Each row is a point on a tangle of strands that fork, close into loops and nearly touch. The rows are in no order.
(in the rows, 128 means zero)
Points whose rows are less than 126 apart are linked; no others are. Some points are linked to none.
Luvog: [151  83 129 107 143 113 164 136 130 104 154 148 104 102 111 126 127 140
 145 165 116 136 103 113 144 179  92]
goses: [107 146 134  98 132 182 105  57 127  91  61  73 141 173 135 156 188 118
 168 130 145 104 161 207 124 111 125]
rola: [182 191 106 156  90 127 114 153 112 158 188 130 107 111 126 155 103 100
 126 123 118 126 128  86 110 127 172]
Mazuv: [ 88 115 190 195 143  99 114 136  70 136 116 140 175 163 116 162 122 103
 165 110 119 115 106 146 149  95 173]
nisid: [126 132 151 177 122  89 138 173 156 170 162  95 122 124 150 179 137 132
  80 103  97 129 110  67 125 125 173]
tupuv: [111 100 143 128 125  78 122 123  93 165 164 146 135 115 130 157 165 129
 100 197  90 137 102  57 107  97 155]
nad: [128 183 126 142 126 133 103 164 106 142 135  85  86 156 125 115 143  96
 167 102 128 121 142 122 126 148 116]
Viru: [137 123 149 151 168 103 137 147  76 129  97  55 128 172 160 192 177 146
 159 116 145  93  68 123  98 128 153]
bilo: [199 109  79 121 172 176 125 142  92  82 160 144 116 126 122 116  97 117
 133 125 134 135 150 135 156 164 106]
Bef: [114 107 125 113 119 149 139  72 221 122 121 164 126  86  93  68 102 141
 111 170 112 157 152 114 132 138  99]
remun: [193 149 112 152 136 132 120  69 123 130 155 160  94  87 130 144  95 109
 100 149 108 147 114  91  92 108 136]
faz: [104 110  53  73 141 135 113 134 190 148 120 129 110 102 178 110 120 123
  34 105 122 138 158 138 158 140 100]
Sumu: [ 72 174 112 113 114 142 101 170 160 143  94  82 136 161 157 110 147 151
 108  71 137  93 160 106 142 149 119]
Pafa: [115 128 176 160 115  91 115 139  55 134 178 147 167 155 118 181 153 133
 163 191 143 104 121 108 129 107 184]
tibo: [114 115 190 154 144 110 120 118  76 115 149 154 150 161 125 166 129 128
 161 154 136 126 104 133 138 111 144]
Tis: [ 81 126 159 143 132 130  94 155 102  91 108 100 162 152 134 219 128 152
 147  86 151 116  98 131 128 108 143]
nari: [ 67  77 161 103 137 157  99 105 138  81  90  94 140 165 114 113 133 138
 143 110 125 122 148 168 142  77 104]
kape: [168 108 121 135 168  99 147 163  52 148 113  66 106 166 168 156 180 119
 150 120 119  90  89 124 107 152 142]
lamef: [137 150  85  46  91 158 139 103 183 147 142 182 143  92 129 107 103 138
  81 139 164 102 148 124 133 166 117]
pap: [ 79 138 143  76  92 123 134 107 211 155 112 156 153 118 149 150 117 136
  67 120 142 130 139 133 123  87 126]
befo: [138  96 115 132 126  99 134 180 128 149 163  96  93 115 159 130 117 115
  84 113 103 161 115 125 143 139 110]
Kidap: [ 96 101 145 161 166 118  82 115  86 104 118  80  90 146 130 153 157 113
 166 111  94 135 120 114 124 116  99]
rivom: [ 76 114 150 120  71 117 118 114 156 145  99 162 179 112 136 149  83  79
 103 104  96 151 155 177 137  62 157]
gafuf: [144 109 108 139 107  74 171 145 170 175 156 131  95  77 147 124 110 120
  78 153 102 176 120 134 130 149 118]
vara: [127 150 147 158  90 132  81  77 128 136 143 157 117 105 106 160 110  77
 130 128  94 161 143 132 116  67 133]
rud: [ 98 104 167 139 121  87 139 187 158 144 122  61 122 140 137 124 114 158
 121  93 149 134  87 117 118 122 140]
pir: [133 100 160 149 118 155 126 100 137  70 145 152 130 122  88 119 110 133
 166 171  90 158 144 125 130  99 113]
kig: [ 92 127 166  98 104 138 136 120 174 126 128 157 166 122 140 214 104 130
  90  94 140 134 116 127 124  90 147]
Mivup: [103 157 182 158 112  98 155 141 146 154 133 172 150 123 116 140 118 141
 130 123 124 154 102  98 130 139 146]
duga: [131 164 160 161 169 168 120  83 100  78  95 134 127 164 112 108 142 133
 169 149 159 117 139 170 138 131 116]
tari: [213 104  63 139 117 105 162 152 106 167 164 172 124  61  91 107  97 120
 109 121 129 148  98 127 127 144 134]
lofov: [131 196 134 159  77 107 135 115 198 169 135 128 119 114 141 128 113 105
  74 129 117 147 157 125 100  98 159]
Poba: [172 168 101 105  97 143 127 163 132 129 178 140 120 110 151 169  95  99
  98 115 135 134 142 111 123 148 128]
dop: [ 75 166 148 131 116 135 124 163 193 153 113 120 143 138 138 120 127 153
  81  74 136 114 135  94 154 148 143]
Mab: [131 110 109  60 182 171 149 119 133  86  67  69 125 167 173 124 160 142
 125 102 164 103 138 170 135 163 103]
pesu: [ 74 152 107  97  88 153  56  91 141 122 108 143 137 159 135  62 149 160
 135 149 123  84 179 129 134 121  99]
gufod: [212 103  58 120 144 150 138 137 103 124 167 177 137  80 101 125  97 112
 103 108 129 149 120 130 138 148 107]
nepa: [107 118 142 105 155 173 105  72 132  91  41  70 159 175 148 158 168 133
 151 102 174 112 111 208 119  86 145]
Degu: [ 79 112 176  88 120 111 162 112 176 132 112 152 150 121  98  85 125 153
 146 154 154 138 127 142 139 167 107]
dasid: [165 101 138 159 144 119 117 102  64 104 151 111  90 160 100 127 168 126
 214 205 109 102 130 126 103 104 150]
Nez: [ 86 165 195 181 114 119 116 133 111 142 110 130 161 175  96 109 133 103
 171 105 138 120 145 161 142 103 153]
Vovef: [ 94  95  78  57 153 154 105 139 177 124 127 121 118 135 170  88 125 140
  72 107 131 122 170 125 162 137  94]
setik: [126 195 109 153 107 128 123 128 196 172 131 101  96 121 166 148 118  90
  46 105 119 134 159 132 112 110 144]
todu: [200 140 110 123 145 127 167  75 144 143 159 183 111  73 121 149  91 110
  97 147 137 124  97 101  81 138 127]
pedad: [200 113 112 133 152 138 126 144  62 108 185 129  98 135 130 120 115 115
 158 160 140 112 125 119 137 150 136]
dige: [175 148 118 125 108 125 149 119 155 144 158 147 107  84 108  51  83 135
 131 150 139 160 127 116 127 138 137]
zozal: [ 84  84 167 128 123 162 114 103 142  70  98 121 139 146  96 111 125 130
 163 145  96 142 160 156 144  84  93]
Sulo: [138 100 139 129 176 129 122  91  86  90  80  44 127 163 163 201 182 141
 164 121 143 124  75 150  97 116 134]
lebam: [145  93 148 160 118 128 117 105  99  88 162 144 119 122  83 120 128 131
 195 199  88 145 134 115 122  91 137]
riv: [ 70 169 151 114 157 168 107 126 130  98  88 123 157 182 157 148 144 156
 133  97 189  90 141 152 151 136 126]
vad: [152  72 116 139 162 105 158 119 119 132 158 170 100  86 108 127 130 140
 136 176  94 133  85  74 135 164 111]
tuv: [ 76 169 169 158 141 152 105 152 116  96  98 106 161 176 132 193 138 141
 152  84 173  98 130 158 146 113 155]
Rutu: [229 118  56 128 134 160 158 148  68  81 111 103 118 105 100  94 142 153
 184 134 124 121 130 157 113 155 114]
loza: [155 177 118 125 118 145 108 119  86 110 122  74  83 147 108 139 166 103
 208 140 134 112 146 160 109 145 114]
nisun: [142 131 141 137 140 139 106  84 141 127 151 157  98 120 145 164 111  96
  95 127 107 158 128  95 118  99 113]
Tepev: [ 46 108 134 100  98 129  63 134 178 135  99  94 162 149 130 104 107 148
  87  84 156 128 124 146 134  49 139]
nadon: [ 76 107 167 127  97 125 116 149 152 118 110 131 177 123 127 200  97 144
 114  82 136 140  93 130 130  91 151]
Luf: [ 81 155 149 103 154 175  86 113 136 115 124 148 133 165 148 141 118 122
 117  99 161 122 147 125 165 110 120]
nokez: [ 73 158 125  86  68 134  95 109 167 143 120 172 164 143 130  85 125 176
 109 143 137  99 161 117 134 139 118]
nud: [152 133 142 159  76  96 130  76 143 132 144 171 143  78 100 135  98 104
 136 161  94 180 137 132  81  62 151]
Garup: [141  73 102  94 160 122 175 185 111 121 105 116 131 125 132 114 146 130
 118  82 134 127 109 161 146 186  72]
Tef: [125 109 142 138 107  58 150 110 114 170 165 181 151  99 123 155 151 134
 118 196 102 137 111  62  78 113 174]
bepif: [109  80 197 136 166 114 153 110 101  92 121 139 148 152 127 154 132 157
 164 159 149 126  97 155 132 122 122]
dumi: [129 103 106 136 140  96 107 140  64 160 165 131 103 112 136 129 175 124
 108 195  85 122 116  41 117 118 145]
Lefiv: [ 87 111 159 169 107 111  63 107 106 142 151 128 118 120  79 148 126  72
 155 125  81 157 149 150 138  78 123]
rusud: [152 122 120  93 161 141 181 164 107 114  82  95 133 154 161 136 156 140
 131 102 158 104 111 177 132 192  99]
sabik: [109 102 175 162 141  86 139 180 117 136 118  56 137 166 128 154 141 167
 143  98 144 107  67 100 100 115 163]
bomed: [ 86  94 154 102 135 116 152 100 199 149 125 150 121 106 115  68 111 135
 102 137 137 150 123 131 153 150  97]
tib: [181 130  96 143 161 122 137 179  56 137 116  81 123 177 153 149 172  79
 149  76 125 108 134 160 126 157 123]
sug: [166 150  74 110 132 183 131 114 114 110 110 130 129  93 102  27 100 176
 149 123 146 112 137 126 143 166 105]
nebes: [138 156 161 145 111  99 156 129 144 144 149 178 127 106 106  99 105 138
 148 149 138 162 108 106 118 138 152]
Feri: [106 160  95  98 118 183  88  82 133  84 101 125 127 152 126  60 143 161
 153 151 127  90 177 125 132 144  95]
povaf: [155  85 119 138 167  88 162 206  61 158 149 116 122 155 147 132 156 133
 122 127 121  96  93 108 128 164 128]
dar: [156  69 107 133 162  89 144 193  87 156 171 132 121 127 155 143 134 116
  86 117 105 129  94  98 141 154 118]
Zaliz: [189 125 115 136 139 153 137 104  87  95 129  70  82 149 115 127 176 107
 206 175 111 114 144 158 102 134 123]
potir: [130 150  72  83 121 176 115 108 131 104 104 147 132 113 117  56 125 170
 132 136 147  92 155 121 144 186  90]
nobop: [144 169 129 162  86  78 154  87 176 157 143 143 111  84 129 124 106 112
 104 166 111 183 146 144  69  79 150]
zaf: [112 152 136 108 129 169  98  98 155 117 137 157 110 136 133 107 107 111
 103 121 133 145 151 117 145 117 112]
gizu: [ 99 176 128 116 119 140 111 160 123 132 103  66 105 160 147 113 149 120
 142  81 136 113 154 132 129 149 106]
Vova: [ 62 152 177 147  85 129 111 122 113 130  78 140 176 150 102  93 122 117
 151 101 119 124 149 168 151 104 130]
rut: [124 116 139 124 172 148 106  94 111  92  68  46 136 168 159 190 157 132
 161  92 180 122  93 185 107  96 147]
guse: [137 122  68  72 175 181 111 124 124  68  83  89 118 164 163 101 151 118
 146 111 132 102 197 149 142 160  87]
vuri: [159 101 120 127 147 170 146 112 134  68  99  55  93 151 126 132 165 120
 182 149  79 125 154 141 113 136  93]
zet: [167 150 101  73 117 143 170  79 199 140 137 172 115  80 129 132  94 106
  80 141 158 110 138 135  85 140 111]
vuga: [139 142  62 118 126 140 120 172 128 147 121 149 131 109 128  65 114 120
  80  96 127 148 150 143 156 174  85]
ropo: [121 132  65 117 124 126 149 160 182 179 116 152 134  95 145 114 123 114
  33  81 126 146 140 144 157 176  99]
Gup: [ 83 138 173  92 125 117 170 144 164 132 110 140 162 142 116 123 123 160
 144 128 178 112 114 143 145 180 120]
gozik: [ 79 106 154 170 143 100  65 114  85 139 144 103 109 129 112 168 154 105
 147 121  86 142 118  98 125  83 116]
fuz: [152 164 146 178 114 102 132 119  90 151 157 182 123 115  96 107 116 155
 188 162 142 139  99  83 116 105 182]
pizol: [165  60 105 106 157 125 184 171 111 108 128 124 109 121 104  99 137 126
 141 131 114 126 121 155 138 188  73]
Vof: [147 111 143 157  91  75 132  89 103 143 155 199 167  84 104 152 121 122
 149 185  87 161 116  97  80  76 172]
modiv: [ 69 124 169 129  78 112 137 115 147 129  95 184 193 106 106 102 101 115
 137 130 105 164 144 160 141 104 134]
bifo: [ 47  79 140 102 129 150  64 110 141 114  88 116 160 162 126 102 111 130
 127  87 136 114 136 165 156  52 121]
Tifal: [155 116  91 101 163 162 112 159  98  84 139 109 102 152 152 124 126 100
 132 101 129 130 168 144 141 165  95]
tunel: [167 159  82 142 108  80 185 100 188 168 131 132  92  56 132 115 101 117
  72 165 122 161 130 162  82 131 129]
vup: [149 144 157 156 137 107 145 163  91 155 196 151 148 152 139 173 135 128
 122 164 139  98 113  73 134 144 186]
Gazip: [175 152  95 164 126 107 135 150  57 152 155 157 105 107 114 102 121 166
 181 153 145 108  87  72 122 139 182]
mipo: [120 156 149  96 138 136 177 185 139 126 119 114 146 145 139 150 131 154
 133 105 176  92 111 140 155 202 125]
pavo: [166 157 139 170 113 105 147 165 121 165 186 143 131 131 135 166 134 109
 109 132 110 111 122  63 116 138 190]
pasis: [117 177 149 141 118 134 159 152 190 155 130 154 136 121 130 140 115 130
  83  94 135 128 125  87 148 168 151]
tifeb: [185 109  88 142 132 160 148 114 154 122 144 127 107  76  90  31  85 154
 142 144 118 148 133 109 149 135 122]
pom: [206 132  67 157 122 118 158 169  73 164 152 169 123  74 102  96 106 160
 158 114 145 129  81  98 135 147 157]
gud: [ 72 134 103  87 106 122 117  80 223 150 101 141 121 107 162 126 131 146
  40 142 121 138 162 150 126  70 111]
Lof: [161 120  79 156 132 121 123 174 116 138 142 122  95 105 131  75 118  99
  92 113 102 161 139 141 151 150  95]

A fork is a point with three links, a tip a point with one. Leave the first point through the second and follow the links. Name the first fork or tip that comes.
Bef / bomed -> rusud
pesu / Feri -> nebes
dige / tifeb -> nokez
nisun / zaf -> gud
rivom / modiv -> tibo
tibo / Mazuv -> rivom
nari / zozal -> Zaliz
dasid / lebam -> Tepev
Vovef / faz -> befo
nadon / Tis -> nisun

A piece is all that can be reached along the links. How many separate loops has the piece of each point below (a circle has one, a figure eight two, a Y none), and how many tips (points with one link)?
Luf -> loops 0, tips 9
dop -> loops 0, tips 6
Nez -> loops 0, tips 4
